Each row is a point on a tangle of strands that fork, close into loops and nearly touch. The rows are in no order.
Two points are linked if the straight distance between their rows is under 72.9. Some points are linked to none.
Kemog: [ -6   1 -35 -45  -9  10  14  -5  10  -3  11 -10 -35 -13 -38 -16   3  -5
  -2 -11  18 -35   3  24  16  16  12]
Zevup: [ 14  27  24  13  -2 -19 -10   9   4 -18 -19   8   4   5   6  -5   9   3
  27  11 -27 -14  25   6 -26 -23   2]
Kase: [  7   8  -8 -40 -20   9 -17 -14 -16 -11   1  -7  14   0   1  19   2 -16
  -8  19  10  -4  22   9   2   9 -19]
dum: [  3 -18 -45 -17  24  -5   9  -5  31  12  10   4 -17 -20 -13 -28   8  -4
  18 -44   7 -22 -20   4  -4  10  -1]
lufik: [-21 -11   4   7 -16  41  -3  15  -6  12   2   8 -11 -27 -22  15 -10   6
   2  20  -9  11   7  26  25  11   1]
kiga: [-20 -16  17  30  11   6  27   9 -11  -8   9 -18 -33  16  -5  -6 -10  22
 -32 -13   3  19 -38 -17  10   4  28]
beso: [ -1   8 -42   9   0 -22  23 -31  16  -7  13  -3 -24 -14 -33 -24   0   2
  -7  -7  15  -7 -35 -37  -3  -9   1]
vusok: [ 33  20  17  24 -18 -18 -24 -25   2   6 -19  23  38  -6   4  19  -2 -21
   1  42 -14  22  14 -14  -4 -19 -20]
tovo: [-12  21  53  -1 -12  32  -2   0 -36  13 -25  -6   8 -11 -11  28   0  -9
 -30  47  11   5  18  27  18  -5  -4]
tiro: [  7  10 -22  23  -1 -36  17 -30   9 -10   5   2   3   5  -1 -16  -1   0
   0   0   7   8 -38 -53 -21 -17  -7]
dovo: [  8   8 -11  16   5 -33 -10  -2  18   6   2  22  15  -7  20 -13  14   6
  34 -12  -7   3 -10  -4 -21  -9 -16]
sune: [ -9  -8 -39 -16 -22  19   2   2  30 -19  21  -8 -22  -7 -15 -23 -10  -1
  28 -23 -12 -13  16  -9   4   1  10]
Viruv: [  5  18   1   6 -30  15 -15 -26  -1   7  -6  16  23 -26  -9  16  -7 -18
  -6  40  -6  18  18  -6  14  -9 -19]
puv: [-11 -38  -2 -25  43   9  13  -3   3  25   0  -7  11   7  29 -12  15  -3
 -17 -47  22 -16  -8  22   5  11   7]
Madu: [ -2   1 -35  15   6 -22  13   0  15  -8  25  -2 -40 -10 -30 -13  -2   9
   3 -17  -1   7 -44 -37  -6   9  -1]
Zasud: [-18 -19   0  -5   4  13   5 -10 -27  24   6  -1  -1  -7 -17  29  -1   6
 -32  23  37  12 -23  22  26  19   1]
ramas: [ 13   7 -52 -11  -1 -24  12 -44  13   7   4   7   8 -21 -28 -11   3 -11
 -10   5  31  -7 -29 -18  -4  -3 -17]
gogom: [  9   9   2 -25 -26  -8 -31  -5  11  -7   0   6  24   3  22  -1   9 -16
  30  10 -15  -5  47  12 -17  -9 -11]
Kamem: [ -7  26  41  -3   2  11   6   3 -48  -6 -30 -17   7   0  -7  25   4   2
 -37  35  23  -5   4  19   9  -9  -1]
lat: [ -9  -8 -14   6 -23  12  -7  19  29 -20  15  -2 -10   8   7 -22 -11   2
  44 -22 -28  -7  30 -11  -5  -6  13]
motet: [  1 -21 -20  28 -25  19 -15 -12  17  22   6  17  40   9  15   9 -23  -2
  -8   7   3  30  -3 -31  17   8   3]
fomo: [ -6 -18 -26 -16  17 -15  -7   1  29   6  28  -2 -22  -2  13 -30  18   3
  23 -53  -2  -6 -11 -16 -15  11   4]
zeko: [  9   1  15  26   4 -38   4   6  13 -21  17  -1 -21  34  12 -15   8  17
  23 -25 -19  15 -10 -41 -21  -7  29]
tapo: [  7  -6 -16  -7  34 -10  13 -21 -14  22 -16  11  25 -12   7  12   3  -5
 -25  -1  30  -8 -38   9   0   6 -19]
ginis: [  0  17   3  41   6   9   8  15  17  -3 -28  15   2 -39 -10 -22  -8  -3
  29   8 -39 -20   9  13 -13 -31 -12]
rop: [ 11 -11  25   1   6  -3 -19  30  -4   3  -3   8   8  14  21  15   5   4
  18  -2 -20   8  18  29  -9   9  -1]
Noto: [-19  21  -1  -3 -19   5  20  -5 -13 -32   3 -20 -30   6 -18  -8  -9  11
  -4  11   3 -18   3 -14   3 -15  14]
Fal: [ 11   2 -39 -53 -27  10 -27 -26   7  -3   9   0  18 -16  -9   8   3 -23
   9  13  11  -7  25  10  -1  10 -25]
nor: [ 12  -3 -29 -19   0 -20 -23  12  10  -3  25   1 -22  -3  -7   5   5  -1
  29 -16  -2   9 -16  -8 -15  28 -23]
bitu: [-13   2   5  -8   9  14  22   4 -16 -18 -11 -15 -10   0   0  -3  -7   8
 -15  -5   7 -22   1  17   6  -9   6]
besak: [  4  -5  -8 -12  33 -22   0 -18  -5  25 -10  15  35  -9  32   2  16  -6
  -3 -12  24 -11 -18  19 -12  -1 -24]
feda: [ -1  20  14  26  17   6   3   5 -27  16 -26  10   0 -35 -23  17  -2   5
 -15  27  12   5 -24  12   7  -4 -18]
latus: [ 10  -9  17 -14  16  -6 -12  19 -24   1  -6  -4   3  12  18  26   5   1
  -6  -4   8   8  -8  26  -5  22 -18]
gomop: [  0  22   5 -18 -37  21  -7  -3   9 -25 -10  -5  12  -5   3  -9  -7 -15
  16  19 -25 -18  48   2 -10 -21   1]
Leka: [ 16  -5 -51 -35  -8 -12  -6 -41  10  10   8   4  20 -14 -12   1   4 -18
  -7   2  32  -6  -9  -4   3   8 -18]
dar: [ -3  25 -24 -37   7 -27  16 -18  -7 -22   7 -32 -38   5 -30 -11   9 -10
 -27  -7  33 -31 -10  -9  -8   0   3]
peme: [-11  13  -7 -14 -35  15   9 -14   1 -35   0 -14  -3   8   1  -9 -13  -4
   3  12  -6 -17  29 -11   2 -18  12]
Kot: [ 31  19  37  30  -3  -9 -23  18   0  -6 -11  15   4  16 -20  31  -2   3
  14  31 -37  29  19  -5 -14  -6   5]
Filap: [ -7  -3  11 -10  27 -33   2 -23   1  17   3   1  22  29  51 -22  28   2
 -20 -31  17   7 -20 -23 -13  -8  10]
siduv: [  1   7 -20   1 -13  -1  -9 -24 -14  15   3  14  13 -25 -21  23  -1  -7
 -12  36  16  17 -11  -9  14   8 -21]
Sime: [ 13   5   6  21   2 -45   3 -16   8 -12  13   5   2  32  17  -9   8   8
  11  -9  -6  21 -19 -51 -23  -9  15]
nof: [-21  -7   6  40  -5   7  33 -18  -7  -1   4  -3  -1   7  -2  -5 -20  16
 -30  12   9  17 -29 -28  16 -17  30]
Kaved: [-13 -14   8  15  32   6  38 -19  -6   6 -22  -3  22   8  29 -14  -7   1
 -33 -19  13 -15 -23   0   1 -21  19]
negu: [ 14 -20  -6 -16  -9  -2 -29  29  -1  -2  27  -4 -16  21   2  24  -1   4
  18 -13  -8  26  -4  -1  -1  39  -9]
zab: [ -7 -37  -9  35 -16  32 -19  15  28  28   5  10  31  18  21  -2 -26   6
   3 -14  -8  21  15 -15  14  13  11]
fosap: [ 12   8  21  11   0  17 -19  42  13  12 -11  17  -7 -26 -12   3  -1 -10
  38   7 -46   3  22  24  -9   8 -21]
goru: [ -7  -2  19   4  31   3  29  -3 -26  -7 -23 -12   6   2  17   3  -5   6
 -29  -9  18 -23 -14  18   1 -15   4]
zuki: [  1  -4   8 -20  18  -6  -7  12 -39  11   2 -11  -9   3 -10  37   6   5
 -36  12  33  11 -26  24   9  32 -23]
Leko: [ -6   5   3   4  -8 -23   4  18 -20 -16  24 -16 -47  19 -28  16  -2  17
 -14  14  10  22 -26 -26   6  18   1]
Sav: [  0  12 -12  15  30  -6  19  -8 -20  14 -20   9  -1 -33 -24   7   0   7
 -20  10  26 -13 -40   9   6  -4 -14]
Rute: [ -5 -11  -1 -11   7  34  -4  31   9  13 -11   9   7 -32  -4  -4  -3 -13
  21  -1 -28 -16  27  41   3  10 -20]
rak: [-15  -7   9  38 -25  20  10   6  -1  -8   7   3  -7   6  -3   5 -23  17
  -3  15 -10  22  -2 -12  19  -7  24]
fev: [ 10 -11  26  23   2   1 -26  42  23  12   3  13  15  14  17  -5   5   8
  38   5 -46   4  42  29  -3  -6  13]
Seni: [ 13  17  21  11  11 -41  -6   5   8  -5  -2  15  19  19  32 -14  18  16
  19  -2 -10  -1  16   7 -17 -22   7]
pivi: [  8  21  23   3  -3 -29  -5  28 -40 -17  -1 -15 -26  24 -30  29   6  14
 -15  34  18  20 -15 -20  -4  11  -4]
Buzor: [ -7  -7   1 -23   7 -18 -15 -18  12  20  14   0  38  27  57 -22  20   3
  -6 -32  20   4  22 -10  -2  -3   3]
Bemev: [  8  38  26  28   5   3   3  16   2 -11 -38   4   2 -23  -8 -16   0  -6
  20  14 -29 -27  17  11 -17 -34  -8]
ronos: [ 10  22  22   2 -35  23 -12   3  24  -7 -15   6  14 -16  -6  -9  -9 -22
  22  30 -41 -10  50   6  -4 -25  -8]
lupuz: [ -9 -12  17  11  28 -15  21 -22  -8   6  -9  -8  13  29  37 -14   8   2
 -35 -26   7   3 -33 -28 -10 -13  24]
lazog: [  6 -24   6 -28  -4   1 -21  21  -3 -12  30 -22 -24  37  14  12   7  -1
   4 -31   1  19   6  -6   0  33   6]
Zige: [-17  -1  24  26 -32  42  -6  23   1   1   0   8 -13 -13 -18   9 -17   8
   9  31 -30  18  20  13  19   0  15]
nur: [-19 -13  -8   0   3  36  16  13  -5   5  -2   2 -16 -22 -19   2  -9  12
  -2   1   2 -11  -2  32  23   6   8]
pogi: [  2   7  22  -8  -5 -20  16 -18 -17 -36   1 -23  -4  40  25  -5  -2  -1
 -19  -5   6  -6  11 -26  -8 -19  21]
viko: [ 11  33  20   0 -34  25 -15 -10  17   9 -13  15  13 -29 -17   7 -11 -29
  13  38 -24  11  35   0   8 -13 -27]
sete: [  6 -25   3  30 -13  24 -27  30  22  20   0  16  25  -2  14   2 -15  -4
  22   3 -33  16  27  12  12   6   2]
nir: [  1  -1  -6 -24  -4 -19 -23 -12  14  14   9  11  42   9  48 -15  16  -3
  17 -11  10  -3  37  13  -5  -9 -10]
Nurel: [  0  -4 -22 -40  20  -4  19 -13  -1  -7   7 -20 -32   0 -18 -15   8  -7
 -23 -31  25 -32 -11  14   7   9   9]
nos: [  0   3  14   2   2 -18   7  20   2 -34  11 -14 -40  27   6 -14   2  14
  25 -29 -20  -6   3 -17 -19  -2  21]
Fivi: [  2 -10 -23   0  12 -20  -8  14  20  -5  31  -2 -38   1  -7 -11   7   6
  24 -38 -11   8 -31 -23 -15  21  -4]
mige: [-12  12 -15   9 -20  -2   9 -21 -12  -7   6   1 -12 -15 -25   6  -5   5
  -6  31  15  -1  -8 -17  12  -8   0]
lifa: [ -8 -26   1 -19  45   0  13  -3  -6  31 -10   7  34  -3  39  -7  13  -5
 -12 -26  21 -19  -7  40   1   5  -9]
bufan: [ -3 -12 -24  -4  -3  11  16 -41   8   2  -4   2  36   3  17 -11 -12 -10
 -22  -4  20  -9   3 -18  12 -16  11]
zav: [-15   9 -36 -32 -25  13   9  -2  19 -15  23 -13 -42 -11 -41 -13  -2   2
  13  -2   1 -23   7   2   8  10  13]
Bib: [-10 -24 -19 -22  17  16  -2  16  12  10   3   1  10 -15  15 -15   2  -8
  27 -24  -7 -23  22  33   0   6 -10]
tase: [-15 -18  17  -1  -5  11   8  21 -17 -15  21 -26 -37  24 -10  15  -5  18
 -21  -3   7  24 -15   3  14  24  15]
kuzu: [-11 -22 -19 -13   0  17  26 -39   1  10   7  -7   7   8  -1 -13  -3  -5
 -43 -10  29  -4 -11 -18  28  -2  29]
zeru: [  4   5 -12  31  -1  -2   4  -3  10  -5 -10  17  10 -21   2  -8 -10   0
  16   4 -15  -3  -9  -5  -7 -16  -7]
Fubu: [ -5 -31  15 -10  11  -3  -8  12   0  -2  20 -19 -18  35  29  -7  15   6
 -11 -44   0  14  -4 -17  -5  19  23]
vibi: [ -2 -32 -34 -14  30  18  12  17  15  21   0  10  -2 -28  -7 -15   0  -2
  20 -35  -1 -24  -7  36   8  17  -8]
gegu: [-15 -19  -6  -9   6   9  26 -33 -17  16   6  -8  -3   1 -14   9  -1   0
 -45  10  44  -2 -22   5  31   7  19]
Lur: [-13 -34  16   1  27   7   7  21   4   9   6 -12  -5  19  32 -11   7   8
  -4 -45   0   2  -5  13  -2  11  16]
lis: [ 10   6  16 -41  -8   0 -17   7 -30 -11  -7 -13   8  16  13  28   7 -10
 -10  13  10  -7  18  21  -8  16 -18]
siko: [ -2  -9  12  14 -12   9   2  36  12 -26   9  -8 -25  24   7  -9 -10  14
  33 -20 -34   1  19  -3  -5   1  24]
Kugup: [ 40  21  37  33   8 -33 -29 -13   5  10 -14  26  34  13   1  32  11  -6
   6  38 -22  29  14  -8 -17 -18  -7]
let: [  1  16  56  17  -5  31  -3  17 -16  16 -28   5   9 -13 -11  21 -11  -7
 -19  38 -14  15  18  32  16  -6  -7]
vosug: [ 17  27  30  14  -8 -17  -7  26 -26 -23  -9  -5 -17  17 -27  23   3  16
   6  27 -11  16   3 -17 -14   3   4]
Naze: [ 12  28  35  33   9   5  -4  17 -22   8 -31  10   2 -22 -19  17  -3   0
  -5  28 -12  13  -7   9   2 -10 -15]
zesu: [ -1 -12 -31  20  -4   4   2 -31  26  24  -4  19  47   0  22  -7  -9  -9
  -1  -5   6   8 -16 -29   2  -6  -2]
Nuko: [  0  35  -3 -24   2   9  -9  25 -12  -9 -11  -9 -23 -29 -36   2   9   2
  13   7   3 -24  -4  14 -15  10 -20]

A piece is two or more points that can be reached from each other along the links. Count, over all rows, the pieces, the separate loops (a circle has one, a figure eight two, a Y none), the forks (points with three links) and the tips (points with one).
pieces -> 3
loops -> 5
forks -> 7
tips -> 3

How many points has the smallest loop of links through each point below? Write 0 if it is on no loop.
Filap -> 11
nof -> 18
Bemev -> 6
gegu -> 12
peme -> 8

Name the points in between on the shortest way along the links from the first point to the second, in order.
fosap; Leka -> Rute Bib vibi dum fomo Fivi Madu beso ramas
Madu; fev -> beso ramas Leka Fal Kase lis latus rop
tovo; besak -> let Naze feda Sav tapo
nos; Fivi -> zeko Sime tiro beso Madu
